A landscape with many valleys, sampled at points; each row gives a point and its height.
A ball rolls from a point to the lowest of its 2 nearest points, and stops where none of them is lower. Distance is the straight distance between rows; heights are no part of it.
z747: [  5   3  -7   0 -32  30 -70 -11  37 -19  -9 -30  20   7  31 -28  19  41
  -8  32  51  10  18 -19 -39   0  -6]  height 3.30
z203: [ -1 -15 -10  11  25 -62  57   5  12  -5  -7   6 -49   6  19 -38  25 -45
  28  15 -57 -36 -16  -9   8  30   6]  height 3.34
z709: [-23 -36   1   1  18  48 -34 -15  89  12 -13   1 -19  29   2   4  13 -64
 -46  63  -1 -35 -13 -23  15  73 -25]  height 2.24
z949: [-10  -6  -3   7  42 -60 -56 -18  10  11  -1  50 -33  22 -24 -26  -5  27
 -41 -14  60 -71  -9 -12   7  12  19]  height 3.44
z98: [  4  50  35  21  10 -53 -86   3  25  -6  11   1   5  25  14 -28  19  62
  -2 -19  20  -7  22 -40 -23  10 -16]  height 4.95
z118: [ 12 -39  37 -17 -38  17  10  27  38 -12  18  13  39 -37  35 -23  53  21
 -75   3 -18   7   0 -44  -8  -9  -9]  height 3.51
z87: [ 40  47   8  -9 -45  20 -35  -7  -4 -28  -8 -14 -16  57  53 -70  14  37
   1  20   8 -42   9 -12 -30  66  25]  height 2.54
z412: [ -5  35 -55   5  25  29  44  -9 -56  11  23 -33   3 -30 -11  15 -22 -19
  14  38 -24  47   8   1 -40 -65 -38]  height 2.32
z210: [  0 -97 -17 -10 -11  39 -16  25 -50   3  -9  33  16  20  14  25 -61 -36
  51   2  40  35  18  50  30 -26  41]  height 4.89
z798: [-19  -9 -40  10  33 -19  -2 -24  22 -27  13  -1   0 -35 -20 -21   8  20
  28  41  48 -32  11   5 -14 -25  -4]  height 4.42
z902: [-20  32 -63  50 -14 -73 -59  -2   8  21  11 -11 -42  40  31 -33  17  29
  30  16   5  21   1 -42 -36   8 -33]  height 4.11
z789: [-10 -26   9   5  -8 -40  20  28 -10   0  11  46   4 -49   7  -6  38  40
  31 -62  18  21   4  27  -3 -68   8]  height 5.59
z68: [-44 -39 -67   2 -31 -37 -12 -47  63 -32 -32 -34 -36 -23 -44  26  31  23
  -8  32  17 -11 -37 -19  -1  31 -22]  height 6.00
z107: [-18 -29 -76 -26  18  35  28 -22 -17 -18 -22 -11 -33 -12 -61  37 -56 -14
 -47  32  18 -39 -14  43  18  15  -1]  height 4.45
z636: [  4 -44  52  -5  -4 -32  64  18  47   4   4  18  23 -58  -2  10  52 -17
  10 -42 -46 -13   0  12  37  -3  17]  height 2.77
z925: [ 38  38  -6  15 -53  20 -44  -2   4   5 -33 -15 -54  69  17 -39 -12  -1
   9  26  11 -41 -15  13  10  98  29]  height 2.22
z625: [-20 -24 -52 -18  35  62  -2 -21   4  -4  10 -37  17 -24 -38  51 -48 -18
 -16  78  36  23   4   0 -12 -13 -39]  height 4.37
z186: [-15  23  -4  14  33  58 -35 -18  29  11  14 -58  42   6 -19  49 -36 -28
   2  56  27  40  18  -6 -14 -19 -45]  height 4.12
z398: [  4 -56  42  -9  42 -10 -87  10  16  35  -6  53  -2  51  26   8 -54 -47
 -29 -22  -5 -28   3  -7  29  48  44]  height 2.81
z753: [ 28  18 -68   5  -1  17   2 -11 -41 -18  -5 -15 -27  31 -46 -11 -69  -6
  19  34  40 -13  13  46   0  18  34]  height 2.61
z42: [-16  35  28  23 -29 -35   8 -14  40 -46 -14 -47  -3  -5 -20  59  25  26
  60 -18 -54  28 -31 -30  20  17 -24]  height 5.28
z889: [  4 -54 -23  -1 -41 -72 -31  11  37 -50  -1   3 -25 -16  42 -55  33  34
 -12  10  -1   3  -4 -49 -14  18  -5]  height 2.90
z687: [ -7 -96  42 -26  -2  23 -17  14  25   7 -20  41  11  -5  14  29  -3 -32
 -82  -5 -15 -27  -8 -20  26  23  18]  height 2.96
z878: [-10 -64 -36 -29  20  21  42   5 -19  13   3   9 -38   0  41 -35   6 -65
 -44  60 -30 -15  -9 -10  -5   0  -9]  height 5.86
z8: [ 15   1 -11 -35  26  -9  61 -32 -42 -63  18  25  15 -61 -43 -22 -21  17
  18 -16  11 -60  33  45   4 -22  39]  height 6.46
z348: [ -5   6  -7  18  73  -5 -30  -2 -19  13  27  11  23  13 -38   2 -64  -3
  44   9  44 -18  43  43   3 -22  23]  height 1.60
z405: [ 10 -85 -40 -29 -10 -48  44  35 -93  -8   5 -12  -9 -20  16  19 -44 -25
 -23 -22 -48  38  -6  -8  -3 -32   7]  height 5.23
z140: [ 28   5  54 -12 -16  45  26   6   4  -5 -28 -41  43   4  -2  55 -21 -34
 -13  -4 -30  32  -3   8  33  19 -17]  height 1.77
z427: [ 11  30  42  41  14  36 -40  10  34  61   0 -16  14  53  33   1 -12 -30
  18  18 -14  30  16  12  11  16 -12]  height 4.50
z126: [ 17  27  32 -24 -31  39  51 -19   6 -32   8 -51  26 -31   2  21  54  21
 -39  22 -54   7 -18 -56  -4  29 -25]  height 5.58
z443: [ 43  32  61  -6 -27  96  24  -3   6   6 -23 -27  25  29  16  32 -26 -55
 -10  18 -28  27  -1  -1  34  51   0]  height 1.45
z357: [  5 -31 -30 -14 -13 -52  46  35 -85  -1   0   1   0 -43  -2  31 -13   4
 -38 -53 -30  40 -30  -1   1 -53 -10]  height 5.06
z218: [ -2  -6  41 -13 -32  57   5 -22  74  -4 -19  34  10 -26   7 -27  66  41
 -23   5  62 -25  -2  18  10  -2  10]  height 4.00
z123: [ 18  67  55   1  -6 -24 -16  -6   4 -17   8 -25   3  47  19 -21   5   5
  47  13 -52 -27  -1 -48 -11  57   7]  height 2.66
z980: [  0  14   2   9  35  -3 -84  29 -43  93  23  45  -5  64  58 -29  -3  -5
 -27 -25   0  21  16   1 -23 -25  18]  height 4.94
z334: [  6  -4  50  -1  -4  44 -51  27 -45  67   3  34  44  51  52  13 -31 -19
  11 -36 -11  40  20  25  12 -39   8]  height 4.43
z295: [  1 -51 -37 -23  -4 -18  -8  -5 -29 -15 -18  26 -28   3  -1  -4 -15   8
 -52  -5  34 -36 -10   7  -7   9  24]  height 3.81
z477: [  0  55  56  24 -43 -18  26  20  27 -17  -8 -32  -4   9   6  40  43   0
  41 -34 -84  38 -32 -33  18  21 -24]  height 5.36
z943: [ -6  52  32 -20  -4  54  35 -44  47 -12 -14 -11 -11   6 -26  -3  30  -4
  30  27  17 -56 -11  22  14  45   4]  height 3.22
z360: [  8  -4   2  -5  25 -51  39  24 -57  39  -2  15 -25   1  -4   6  -6 -36
 -57 -13 -64   0 -21 -20 -19 -12 -13]  height 4.74
z749: [ -9 -14 -70  -9  12   0  53 -37 -17 -41 -30 -23 -33 -17 -97  57 -57  11
  -3  14   9 -31  -4  38  27  40   4]  height 4.66
z441: [ 23  16  19 -37 -13  81 -24  11 -36  -6  24 -10  53  -1  24  -7 -13  46
 -30 -29  52  11  39  18 -24 -49  -1]  height 3.32
z439: [ 18  87  45  -4 -35  10  10  -9 -16 -74  17 -34   0  10  12  -7  12  37
  67 -13 -26  -9   0 -21  -9  31  12]  height 2.43
z380: [-59 -90   3  -5 -31  60  29   6  56  37 -35  51   3 -35   3  48  42 -29
 -50  -3  14  27 -31  14  39 -26 -15]  height 5.64
z208: [ 30  21  -6   4 -47  76 -42   6  11  -7 -23 -19   8  41  36 -19  -2  20
 -11  18  65  13  19   5 -10  23  -8]  height 3.53
z401: [ -6  -6  36   0  35 -35 -69   0  36  10 -10  43   7  14 -13  -7  10  23
  -5 -38  62 -42  12  10   5  15  27]  height 3.20
z254: [-53 -21 -48  14  44  -4 -21 -21  25  59  -3  38 -32  17  -2 -18  17 -17
 -36  28  44 -18 -22   1 -10 -18 -15]  height 4.08
z976: [ 20  69  53  -6   4  -4  12  31 -38  19 -15  11  12  -2 -36  15 -15  37
 -26 -72 -14 -13 -11  13   9   2   6]  height 4.09
z898: [ 16  79  35  -3 -36  22 -14  11 -18  19 -10  -4   5  18 -24  19  16  50
 -49 -56  -1   2 -24  -1  -8  -1 -23]  height 3.85
z564: [  7 -52  54 -27  40  -6 -78   9 -50  19  -5  74   9  41  -1  32 -70 -24
 -38 -49  26 -44  18  11  17  10  54]  height 3.19
z790: [-10  29 -35  18  53   6  20  -6 -15  -8  48 -30  19 -16  23 -30 -19 -32
  53  66 -31  37  25  -6 -48 -46 -22]  height 2.76
z679: [ 45  83  65  -1 -23  15 -22   6  -6 -48  -1 -46  55  23  19   5 -17  46
  50 -18  -7  29  33  -6 -18  16 -11]  height 2.64
z286: [   6  -53   -3   -1   -9  -92    9    2   14  -69   24    7    7 -109
    6   12   14   26   15  -55   -8   -7   13  -28    2  -38   10]  height 5.34
z459: [ 24  -5  -4  14 -17 -10  27  18 -29  26 -41  26 -46  50 -10  10 -25 -50
  -3 -37  -7 -25 -30  45  49  57  36]  height 5.90
z524: [  5 -59 -51   4 -44 -57  -6  -3  32 -69 -22 -27 -25 -31  14 -30  12  26
  40  28  33  12   1 -23  -7  16   6]  height 3.09
z38: [-21   5  20  -2  35  60 -16  -2  19  61  25  17   6  35  24   4  16 -54
 -81  46 -26   1   8 -50  -7  18 -28]  height 5.08
z703: [ 28 -13  16 -38  35 -15   0  -1 -33 -26  12 -22  18  -1  -8  19 -39 -14
 -35  14 -17 -13   8 -12 -11   8   2]  height 4.10
z699: [ 16  44  48  -3  23  -1  31  25 -44  10  -3  30  12  -5 -35   8 -12  13
  28 -60   3   3  -2  51  21 -27  16]  height 4.26
z154: [  6  14  14  32  19 -62 -49  -2  32  37  -2   9 -34  48  11 -27  14 -22
  20  21 -12 -25  -6 -28   2  44   8]  height 3.68
z507: [-34  25 -57   4  41   9  21 -13 -35  25  33   4  -9 -21  -4 -23   0   1
 -22  28   8  -1   6   4 -43 -69 -37]  height 1.74
z830: [-36 -44  20  11  23 -64  -6  30  -5  75   5  65 -15   1   9  -9  42 -21
 -59 -39 -37   5 -33 -29   4 -55 -15]  height 5.38
z144: [-31 -18 -11   6  32  -3  -7  20 -39  43  15  24  19  15  11   4  -6   4
  47 -13  32  43  15  26  -9 -79   3]  height 4.03
z558: [-31 -33 -11 -10 -12  26   9 -26  54   8 -25 -10   9 -63 -55  66  19  21
 -27  -8  59   3 -17  20  19 -11 -27]  height 6.01
z28: [-36  41  16  15  17 -38 -73   4  56  31  14  18  -5  16 -10 -21  58  56
 -38  -9  35 -22  -6 -38 -32 -26 -26]  height 5.09
z276: [-33  -4  45  24  -2 -37 -61   7  87  21  14  12  24 -19  -1 -11  62  46
 -25 -23  24  13  -5 -38  -2 -19 -32]  height 5.17
z827: [  5  13  43  -5 -38  14  11 -11  44 -27  11  14  17 -58  -6 -17  64  60
  -1 -31  44 -14   3   9   5 -24   3]  height 3.86
z527: [-35 -65  34 -12  17  23  40   8  55  55 -21  35  17 -24 -19  51  43 -47
 -53 -10 -42   7 -24   1  33   4 -17]  height 5.49
z182: [ -8  28  72   2  26 -16  49  -2  40   2  -5   6  39 -37 -44  36  29  -8
  28 -35 -43  -9 -16  19  19  12  -2]  height 2.48
z178: [ 19 -46  82 -41  -2  61 -11  13  15   4   2  50  50  -5  49 -19  16 -13
 -15 -20  14 -10  30   9   6   1  59]  height 4.35
z874: [ -3  12  20  17   8  10 -23  22 -24  58   9   7  20  28   6  11  -6  -4
   6 -32  16  47  -2  21   7 -55 -19]  height 4.22
z476: [ 36 -51 -44 -28 -63   1   6   8 -26 -34 -38  -8 -35  18  22 -21  -8  -4
 -24   8  32 -12 -12  13  13  34  19]  height 4.07
z59: [ -7   3 -31 -17  -5 -17  37 -15  22 -36  14   0 -12 -62  -6 -49  42  18
  25  10  20 -33  -5   7 -33 -17   1]  height 4.25
z711: [ 36 -32  82 -29  -3  38  21  25 -21   9  -4  44  54   1  36   6  -3 -28
  38 -38 -11  20  24  45  27 -28  36]  height 4.51
z640: [ 18  21  66 -12  -2  61 -31  13  33  27  -5  28   0  58  27  -5 -16 -46
 -40  -3  -5 -35   6   0  21  65  25]  height 1.52
z571: [ 22  44  25 -27 -30  69  -3  -6 -23 -15   0   3  38 -21 -16  11   1  66
 -57 -33  48   8 -11  -5  -4 -30 -20]  height 3.58
z542: [ -2  -8  -1 -44  26  -3  46 -20 -37 -48   0  -3  13 -61 -85  36 -41  27
 -22 -36  14 -54  16  39  23  -5  17]  height 6.32
z133: [ 49 -24  26 -14 -34  42  43  22 -44  -4 -10   1  33  26  44  -9 -32 -39
  33 -14  -8  49  17  43  26 -11  27]  height 4.67
z34: [-37 -35  29  -4  39  65  31 -10  44  56   4  20   6   4  -8  42  19 -65
 -63  29 -34 -13 -24 -15  21  12 -23]  height 5.33
z287: [  5 -22 -24 -34 -45  17  80 -42   2 -51 -31 -49  -3 -38 -54  63 -11  14
 -19  -1 -47 -14 -17  16  36  52   0]  height 3.80
z320: [  7 -43 -55  22   5 -32 -38   6 -27  59  19  19 -37  50  63 -59  14 -31
 -48  32 -18  13 -12 -35 -19  -9   7]  height 5.44
z432: [-18 -17  44 -11  22   3 -29   1  40  22 -11  29  25  -9 -10  12   6   8
 -25 -40  24 -18   0  13  11  -5  11]  height 2.95
z910: [-44 -24 -69  20  21   7   4 -23  18  26  -4 -26  -5  -7 -54  57 -33 -16
  -1  40  23  24 -13  20   2 -16 -28]  height 4.64
z79: [-50 -50 -27  -2  36 -24  12 -18  50  20  15  34   3 -28  -7 -11  41  -3
   3  25  32 -10  -8  -1 -23 -44  -8]  height 4.34
z122: [-32   0   9 -18  -4  -6  43 -20  22 -15  17 -41  14 -56 -19  49  44  -1
 -36  20 -68  21 -20 -63 -11   9 -44]  height 5.42
z812: [ 28   2 -26  -5  36  -9   2  -1 -19 -49  22  -3   8  19 -54 -33 -80  -7
  48  33  47 -21  53  26   7  12  37]  height 2.16
z924: [ -2 -86  41 -28 -26  32 -26  12  43  -3  -2  25  29 -16  45  -8  28 -12
 -87  -1  -4   8  10 -45   7   9   5]  height 3.26
z983: [ 22  -2 -17  -6 -48  31  65  25 -29   9 -18  51 -34   8  58 -74  36   8
  -6 -19   0  -3  -4  32   6 -14  21]  height 3.84
z491: [ -5 -18 -81  21  -6  50 -42  -1 -57  13  12   5 -13  25 -31   0 -86  -3
   6  29  57  23   6  49   2 -11  25]  height 3.02
z110: [-20 -31  15  12  48   4 -71  -2  20  58  -3   6  -1  50   8  26 -44 -51
 -32   9   1  -9   4  -7   6  26   2]  height 2.36
z114: [-35 -32  21  28 -14 -16 -34  -5  87  24 -12  -9  14 -10   3   8  37  11
  17   5  23  40   1 -25  12 -12 -32]  height 5.27
z358: [ 28  52  38  22  42 -24  26  24 -44  34  14  26  -3  33   9 -20 -11 -22
  50 -40 -25  -2  10  42   8 -13  32]  height 4.47
z366: [-24 -37  -3   6  48   8 -46 -15  48  20 -15   3 -18  30   8  11 -26 -62
 -17  52   7 -47   2  -6   5  52  -4]  height 1.86
z760: [-33  25 -15 -12 -20 -25  63 -44  45 -72   5 -11 -24 -57 -39  15  54  45
  64  -1 -22 -44 -28  -1  16  16  16]  height 2.53
z862: [ -9 -47 -20  -1 -23 -29 -74 -10  53 -45   3 -29   9 -13  50 -50  32  48
 -16  40  44   1  20 -61 -38  -8  -8]  height 3.10
z649: [  7  12  24 -27  28  40  31 -28  43  -8 -18  24 -24  22  -4 -21  14 -47
 -17  33  -8 -77  -5  18  12  71  25]  height 2.97
z799: [ -7 -28  11  -7  19 -35  20  42 -51  47  16  42  -2  -1  36 -24  35 -15
 -91 -16 -67  -1 -14 -59 -23 -26 -10]  height 5.10
z634: [ -3 -17  23 -12   5 -49 -29  -8  14 -37   0 -33  29 -39 -42  61 -23  37
 -21 -28   6  -3  13 -26  -9  -9 -14]  height 4.46
z737: [ 10 -31  88 -33 -19  65  12   2  60   3   6  47  39 -38  14 -18  42  15
 -48 -25  26 -47  10  28  26  12  30]  height 4.17
z51: [-10  34   9  35  -6 -57  30  38 -23  45 -20  48 -37   5   1   0  34   7
  18 -67 -21  14 -32  25  16 -27 -11]  height 5.65
z3: [ -4   5  -8  33  36 -68   0   4  -6  10  17  -3 -14  31   0 -24 -12 -35
  44   9 -42 -15   2 -17  -2  17   5]  height 3.42
z888: [-11 -35  19  11  30 -76  61  21  17  -7   1  20 -15 -31  -3  -3  43 -58
  19 -18 -62 -18  -8 -27  15   9   3]  height 3.08
z246: [ 14 -64 -26 -33 -56  33  58 -11 -17 -25 -50 -25 -14 -31 -20  52  -9  -8
 -62 -22 -27   8 -25  13  36  36  -8]  height 4.02
z45: [  1 -90 -37  -4 -13  10 -53  27 -64 -15  10  28  11  26 -39  29 -82   7
  56 -14  62  40  27  44  28 -17  44]  height 5.00
z690: [ 36   0 -10 -18   1 -11  73  11 -47 -59   3   7  -1 -36  -8 -34 -28   3
  39 -24  -8 -39  12  38  13   4  46]  height 6.57
z751: [ 27 -56  -4 -41 -23 -12 -12  29 -70 -34  21   8  33 -10  12   1 -30  28
  -2 -30  28  20  34  15  -2 -46  32]  height 5.29
z193: [-31  -5   0   0 -59 -22  25 -26  77 -47 -35 -22 -29 -26 -18  19  74  33
  52  -1 -12 -13 -40 -12  34  45   1]  height 2.72
z282: [ 14 -24   8 -12  33  -7  22  22 -42  34  15  -2  10   4  15   3 -27 -34
 -24   4 -36   2   4  -8  -7 -14  -2]  height 4.41
z691: [ 24  39 -36   9  30  32 -60 -33  -7  21  31 -67  27  36  -3  16 -56 -13
  -5  76  13  24  27 -30 -44  10 -17]  height 3.74
z999: [ -2  -3 -23  30  27 -11 -85   3  11  75  14  42 -20  66  68 -58  13 -16
 -33  24  -1   7  17 -19 -32   0   7]  height 5.19
z593: [ 32  34  -5   5 -63 -45  30  31 -33 -90   8  -6 -12 -19  53 -33  16  44
  56 -44 -34  10  -2 -25 -22 -12  14]  height 6.72
z870: [ -3 -31  21 -40   6  68   9 -11   8  18 -25 -12  41 -15 -22  78 -18 -27
 -53   4  -7  14   2   9  21  -6 -26]  height 2.18
z201: [ 35  58  22 -21 -19  41 -10  -1 -25 -31  29 -12  57 -17  31 -31   8  56
  17 -27  37  25  53   5 -39 -49  -1]  height 3.07
z99: [ 27  43  14  12  33 -41 -42  27 -69  54  26  38  -1  51  36 -43 -14   0
  20 -41 -13   2  30  34 -13 -18  30]  height 4.68
z494: [-12   3 -58  31   1 -17 -12   8  -7  30  -6 -37 -21  21 -39  13 -46 -19
  20  23  16  37   0  18  15 -17 -26]  height 4.86
z498: [ 24 -76   0  -9 -45  12   5  39 -36  -5 -13  16  23  17  37 -10 -28 -27
  68  -6   7  48  22  57  26 -29  38]  height 4.77
z349: [-50 -37  -2  -2  40 -17 -16  -7  46  44  -1 -17   3 -10 -45  63   5 -10
 -78  15  -5  -2 -32 -44  -8  -2 -56]  height 4.96
z682: [-18  67  32 -23 -13  56  44 -65  27 -37 -10 -49   6  -6 -46  24  21  16
  47  40 -16 -18 -18  -6  30  53  -8]  height 3.40
z223: [  1 -52  49 -28  18  38 -17   7  13   9  -8  16  32 -19 -22  53 -10  -9
 -79 -27   9 -14  -9  -5  23 -10   8]  height 2.58
z994: [-19 -36 -56 -20   5  40 -12 -11 -22  12 -25  18 -39  13  -4  18 -51 -18
 -87  -1  29 -41 -28   9  10  30   2]  height 4.13
z409: [ -5  -4 -26  13 -56  12  21   3  16  -8 -17 -55  -8 -18  30  -4  34 -11
  11  47 -16  57 -16 -37 -10   6 -37]  height 5.81
z11: [ 42 -49 -35 -56 -57   6  47  16 -54 -34 -43 -10 -27   1   2   8 -41 -20
 -44  -2 -32 -22 -16   6  17  51  17]  height 4.24
z544: [  7  28  41  -4  -9  95  21  11  20  48 -26  20   2  34   4  22  -2 -48
 -24 -17 -10  -5  -8  38  42  34  -3]  height 1.03
z742: [-43 -48 -48  16 -29   6 -16 -17  65   0 -45  -5 -24 -12 -19  37  23  15
 -31  10  53  13 -33   4  20  18 -26]  height 5.87
z327: [-16  52 -37  59   3 -90 -23  14  -9  10  12   0 -37  18  23 -32  14  22
  57 -32   3  21 -13 -27 -22 -26 -21]  height 4.27
z960: [-28  45 -22  41  -5 -37   4  -6  14 -39  -8 -57 -16   1 -41  32  -4  20
  94  21 -19  36 -17 -12  12  13 -16]  height 5.18
z344: [ -5 -64 -54   7  -4   6   9  11 -28  54  -7  18 -43  28  50 -27 -11 -70
 -29  46 -29   8 -26  -1  -3  16  17]  height 5.68
z55: [  0 -67 -29   0  -1 -51  34   8 -18 -22 -16  10 -10 -36  -4  -2  -5 -18
  28 -14  -6   8  -1  19  27 -15  14]  height 5.37
z306: [ -4 -30 -93  11  37   0 -32  -1 -36  17  30  11  -7   9 -11 -30 -51  10
  37  36  61  26  31  31 -23 -48  27]  height 3.43
z195: [ -4  15 -26  34 -19 -25 -41  -5  42  13  -3 -33 -29  39  43 -29  21  -9
  39  38  -5  14 -11 -37  -7  43 -16]  height 3.90
z723: [  2  -6  -1 -12 -27  11  68  -5   5 -23  -5  42 -16 -39  17 -60  39  13
  -2  -7  19 -51  -6  43   1 -18  26]  height 4.06
z437: [-22  92 -55  23 -12 -10 -14 -16 -13 -18  13  -3 -28  -1   8 -32  51  63
  29   2  23   9 -13 -15 -61 -40 -38]  height 1.57
z629: [  8  17   5 -14 -73   6  27  -1   4 -47 -16 -44   9 -23  17  -2  24  20
  11   5 -26  29 -24 -46  -8   6 -16]  height 5.70
z675: [-31 -20   4  -1  13  24   0 -19  28  17   3 -46  11 -26 -29  74  24 -13
 -87  27 -39  23 -22 -59  -9  -2 -70]  height 5.20
z914: [ 51  45   1  -4 -24  33  21   0 -37 -27   8 -38   8  21  17 -26 -27 -23
  28  23 -28   8  10   4 -15  34  10]  height 3.39
z740: [-26   9 -26   5  30 -60  24  20 -79  31  17   2  -6 -23 -28  32 -14  16
 -22 -51 -24  36 -18  -6 -13 -74 -23]  height 4.85
z653: [ -8  22  29   9  47  49   2  -8  11  39  -8  28 -11  24 -29  29 -26 -47
   3  -3  13 -33  -5  48  23  12   9]  height 0.47
z972: [-15  72 -16  46  54 -72 -24  10 -24  30  33  24 -22  19 -17 -26  -6  24
  37 -21   5  -4  13  -6 -31 -36  -8]  height 4.44
z716: [-12 -21   3 -15  18 -10  27 -21  -6   3 -17 -10  12 -57 -90  69  -6  31
 -27 -41  15 -11 -14  39  33 -25 -10]  height 6.17
z284: [-37 -45 -20  14 -41  47  -1   2  48  33 -46  20 -28   6  11  29  35 -16
 -33  20  43  32 -29  12  22  -7 -32]  height 5.76
z720: [ 33  57 -12  16 -30  79 -41   2 -12   8 -12 -10  11  59  26 -22 -39  21
  26   4  54  15  31  55  -3  30  24]  height 3.79
z945: [ -5 114 -23   3 -19   6 -32 -34  -7 -15   8 -13 -30  36  10 -47  41  84
  44  13  19 -21  -1 -15 -44   4   0]  height 1.87
z575: [ -8  26  46  30 -12 -25  19  23  36  14   8 -18  17  -4  29  -3  41 -23
  24  -8 -88  49  -1 -36  -2  10 -35]  height 5.47
z806: [ 17  56  -5  -8 -36  93  62  17 -36  29  -4   9  10   2  68 -47  34 -19
 -13  14 -22  31   5  -2  -2 -12 -23]  height 3.38
z220: [ 13  46  -1  16 -64 -43 -24  24 -15 -67   3 -16 -14  -4  49 -35  36  66
  23 -25 -15  16  -6 -52 -55 -10   8]  height 6.77
z592: [-36  64  -9 -14 -24  14  41 -49  26 -72  22 -21 -30 -19 -19 -30  68  44
  45  22 -30 -29 -34 -30 -23  12  15]  height 2.34
z580: [ 28  25  -3  32  38 -38  -5  -4 -10  -9  36 -24   1  20  45 -42 -15 -34
  59  29 -41  20  32 -22 -25  -1  -2]  height 3.12
z5: [-28  51 -22  50  57 -68  14  23 -50  18  28  28  -2 -10 -21 -12  -7   5
  28 -39 -14  13   1   8 -18 -82 -19]  height 4.61
z175: [ 39  58   0  35  -3  44  -7  -6 -23  -4   5 -26  -2  47  25 -40 -27  -8
  58  34  13   8  22  36 -11  30  13]  height 3.62
z801: [ -28  -28  -83    1   17  -46   67  -45    2  -43  -20  -26  -16  -55
 -101   50  -30   18   33    6  -19    2    0   27   18   -7   -4]  height 4.88
z856: [-19  50  26  13  67  30 -14 -13   5  27  18  31  25  20 -51   2 -32  -1
  31  -2  54 -29  25  71   4 -13  13]  height 1.09
z335: [-26 -11 -65  20  19 -99  47 -11  -7 -46  -5 -18 -25 -49 -77  35 -11  14
  46 -18 -18 -13  -3   5   7 -13 -10]  height 5.07
z288: [ -2  79 -25  -4   0  14   4 -38  16 -45  26  -7 -24  -1   9 -59  30  39
  70  43   3 -34  -4  -9 -37  26   8]  height 2.12
z707: [ 22   8  30 -14 -46  21  11  15  32 -38  22  24  34 -58  30 -47  76  56
 -34 -33  -2   2   3 -17 -14 -28  -1]  height 3.72
z351: [ -7 -55  17   1 -12 -59 -23  18  43 -48  32  10  17 -76  36 -19  40  51
  -9 -32  15  -1  15 -40 -18 -51   7]  height 5.43
z762: [-26  30  26  33  31 -72  -4  27  17  66  -6  49 -24   2   3 -12  52   0
  -4 -53 -25  -1 -25  -8   4 -42  -9]  height 5.54
z296: [  9   6   8  19 -25 -33  50  22 -10  26 -47  37 -43  16  -2  -9  25  -8
  15 -38 -18 -10 -44  47  35  15   9]  height 5.77
z572: [-13 -36 -45   4  51 -51 -20   9 -64  13  36  18  -1   6   4 -22 -35  -8
  59  -2  16  15  31  12 -11 -73  20]  height 3.78
z663: [ 15 -16   1 -16  46  12  -6 -27 -19 -12  20 -46   6   6   2  10 -50 -49
 -43  69 -22 -20  16 -34 -24  33  -7]  height 3.73
z756: [ 37  70  24  16 -37  33 -27  18 -10 -17   6 -48  49   9  18  -2 -10  43
  46 -11  37  68  21  14 -16 -27 -17]  height 2.83
z435: [ -6  84  38  31  25 -50 -84  -4  15  -5  23 -30   9  39 -12   4 -19  45
  33  -8  -4   0  15 -38 -28  10 -16]  height 4.84
z116: [ 21  41 -40   6  30  70  42 -14 -63  20  28 -46   7  -1  -6   4 -49 -43
   6  59 -22  28  16  10 -21 -18 -14]  height 2.75
z987: [-40 -27 -39  11  57 -16 -58 -10  -9  57  -2  64 -42  28 -16  -5 -13  -5
 -37  -8  59 -63 -11  18 -19 -12  14]  height 3.75
z236: [-10 -22   9 -21  26 -43  -6   8 -50   0  30  52  18 -51 -36   0   7  51
   4 -66  50 -12   9  18   1 -78  23]  height 5.71
z872: [ -6  24  23 -41 -33  51  70 -48  29 -59 -32 -52  20 -30 -52  52  22   2
  16  19 -31 -18 -24   2  32  56  10]  height 3.56
z905: [ -4  17  10  -8   8  53   0 -25  33  11   5  -9 -23  34  26 -29  26 -45
 -30  76 -25 -54  -3 -32  -3  76   3]  height 2.65
z533: [ -2 -34 -14  21  -3 -98  38   8  -4 -54  12  -4  -5 -57 -23  27  -7   6
  37 -38 -16   1  15 -18   5 -23  13]  height 5.22
z982: [-27 -17  -5  -3  15 -48 -53 -12  19   7  -6 -24  -8 -19 -57  59  -9  41
 -68 -16   6  -9 -25 -47  -4   9 -44]  height 4.70
z833: [  5   6  53 -13  16   2  57  -5   9  -1 -20 -27  27 -22 -37  57  -8 -37
  -1  -9 -65  10  -8   1  34  45 -15]  height 2.14
z956: [  3 -26  31  -1 -41 -55  15 -12  71 -70 -11 -16  -6 -39   4   0  47  16
  51  -8 -28 -14 -19 -36  20  57  18]  height 2.87
z41: [ 34  17  37   5 -39  48 -24   8  28   8 -33   1 -12  63  32 -22 -22 -36
  20   8  -6 -30   3  28  31  86  25]  height 1.91
z331: [-10  43 -45  11  -4  -8 -13   2 -36  16   7   1 -22   6  21 -35  14  23
 -15  -4  25  13  -2   2 -50 -41 -31]  height 1.10
z448: [ 25  35 -27   1  23  43 -15 -15 -32  14  23 -55  12  22 -22  22 -76 -47
 -14  60 -22   0  15  -5 -15  36   2]  height 3.25
z268: [ 12  56  39  43  15 -27 -79   0  37  38   5 -26  22  52  14  17 -25 -11
  35   0  -3  36  27 -14  -6  11 -20]  height 4.69
z141: [ 27  17 -35   1 -41 -28  54  12 -45 -65  -5  -7 -24 -21  17 -37  -6  19
  47 -16  -7  10  -3  25 -12 -21  11]  height 6.66
z387: [ 32  59 -15  -7  -5  84  67  -3 -54  16  13 -17  15   9  26 -25 -20 -31
  19  39 -29  21  14  20 -11   1  -7]  height 3.11
z166: [ 38  34 -41  -5 -39  35  85  21 -48  36  -9  26 -28   5  67 -62  38 -22
 -16  -3 -29  22 -16  29  -9 -12  -2]  height 3.63
z395: [-13  40 -43  62   4 -19 -10 -10  15  14  23 -55 -34  34 -48  15 -34 -30
  86  42  -8  42  -1  20  14  25 -23]  height 5.05
z519: [ 32 -64   4 -70   6  39  23   3 -65 -48  20  -2  49 -22   6  12 -54 -20
 -16   8  12  -3  39  24   1 -29  45]  height 5.46
z702: [ 30 -62  -8  -5  -1 -45 -55  31 -57 -28   6  18  29  16 -13   6 -79  22
  41 -33  56  25  41  12  29 -25  37]  height 5.13
z397: [ 42  28  52 -30 -15  -4 -48 -13  29 -33  -7 -12   6  38  27 -30  -3  22
  -4  15  -3 -43  13 -31 -12  59  21]  height 2.78
z181: [ 15  36  26  22  26  25 -22  -5  12  79  14 -12  -4  56  40 -23   3 -56
 -22  43 -38  12   5 -21 -18  20  -5]  height 4.75
z255: [  7  28   3   5  -2 -20 -17  -2  11 -28  -4 -33  19 -16 -41  19 -23  39
  30 -30  37   7  15   7  -2 -14 -14]  height 4.65
z823: [-19 -44  -3  16 -18 -55 -11  31  26 -13   7  22  10 -55  37 -29  63  37
  21 -29  19  40   2  -7  -5 -65   2]  height 5.50

Where does a ball stop that starts at each point below?
z357 => z331
z798 => z331
z51 => z448
z220 => z634
z334 => z653
z11 => z366
z8 => z427
z575 => z448
z409 => z331
z68 => z331
z477 => z448
z344 => z439
